Each scene shows the same named points in several views. A view is turned or mirrored, and shifted as a whole, has a little noise and may leave points out.

Scene 1
View 1
(89): [-10  30   8  12 -12  -4 -14   9  13]
(48): [ 38 -30  -1  -4 -10   6 -12 -10 -11]
(250): [  5   8   4  20 -20  -4  -7   4 -16]
(145): [ 37 -30  -2  -7 -14   4   6 -27 -32]
(57): [ 21 -18  -3  16 -20   3 -23  17  -3]
(141): [ 10   3   4  15 -20  -2  -5   2 -15]
(128): [ 15   0   8  -8  -4   6 -30   7  36]
(170): [ 17 -11   1  20 -18   5 -38  34  24]
(41): [ 19  -9   1  10 -16   1 -14   4   0]
(161): [  9   7   3  16 -17   5 -41  35  40]
(27): [ 35 -24   3 -12  -5   8  -5 -23  -9]
(13): [  7  16  12 -22   2   1   3 -30   5]
(132): [ 31 -23   4 -14  -2  12 -27  -1  29]
(92): [ 37 -32  -4   4 -16   6 -27   8   5]
(137): [ 15 -13  -3  33 -32   0 -18  20 -23]
(112): [ 40 -35   0  -8  -9  10 -24   1   9]
View 2
(13): [-19 -29  35  46 -61   2 -49  10 -42]
(170): [-22 -22 -24  20 -24   7  -4  18  -9]
(92): [-27 -29 -16   5 -39  10 -25  -7  -7]
(112): [-39 -32 -31   0 -39  17 -34 -18   0]
(161): [-20 -25 -22  36 -11  14   2  32 -17]
(137): [ -7 -14  -1  -8 -48 -22  -2   7  -2]
(48): [-30 -26  -2   4 -57   3 -43 -17 -14]
(250): [ -6 -14  18  15 -55 -19 -10  16 -21]
(41): [-18 -22   8   3 -58  -9 -26  -4 -15]
(27): [-27 -29  12  11 -61   2 -51 -15 -22]
(141): [ -8 -16  15  14 -56 -16 -18  12 -20]
(132): [-37 -36 -13  30 -35  24 -41  -4 -20]
(57): [-20 -20  -8   5 -41  -3 -13   9  -9]
View 3
(13): [-38  -3   3  -1   9  12  20   8  53]
(112): [  1  20  -4  23  21  10 -31  -6  41]
(48): [  0  23  -1  21  11  -9 -19  -3  47]
(161): [ -7  -2 -20  11   2  53 -24  -4  -9]
(89): [-28  -6  -5   0 -14  29  12   6   9]
(92): [  6  21  -7  25  10   7 -35  -7  28]
(137): [  7  18   3  21 -26 -13 -13  -6   2]
(27): [ -8  22   6  20  28 -12 -13   1  75]
(132): [-12  12  -7  15  28  16 -17   1  55]
(128): [-18   0 -14   6  19  44 -17  -1  24]
(250): [-12   6   2  10 -22  -1   8   0  11]
(141): [-12   6   1  12 -18  -1   3   2  20]
(41): [ -7  12  -6  16  -4   8 -12  -1  22]
(145): [ -4  29  10  23   4 -33  -4   0  63]
View 4
(89): [ 31 -10  -5 -22  20  -2   0  49 -21]
(132): [-17  -1  -3 -24   1  -1 -18   3 -34]
(112): [-19  -5 -11 -35  -4  -9  -1 -12 -25]
(57): [ 18 -15  -5 -12  18  -9   3   9  -7]
(41): [  6 -16 -13 -35   3  -8   9  13 -19]
(161): [ 15  -4   9   7  33  -4 -17  10  -5]
(27): [-14 -12 -20 -53 -18  -7  11  12 -41]
(13): [  7  -7 -13 -46 -10   4  -5  54 -54]
(137): [ 23 -27 -20 -38  10 -18  32   4   2]
(170): [ 9 -8 -2 -8 22 -8 -4 -7 -4]
(250): [ 27 -23 -18 -39   8 -10  24  28 -15]
(128): [  0   1   5 -14  10   1 -21  23 -28]
(145): [-12 -19 -30 -69 -26 -11  25   6 -41]

Which points are out of place in each view (at most two, in the order of its rows)? Write none if all are in place.
view 1: none
view 2: (112), (41)
view 3: (27), (132)
view 4: (57)
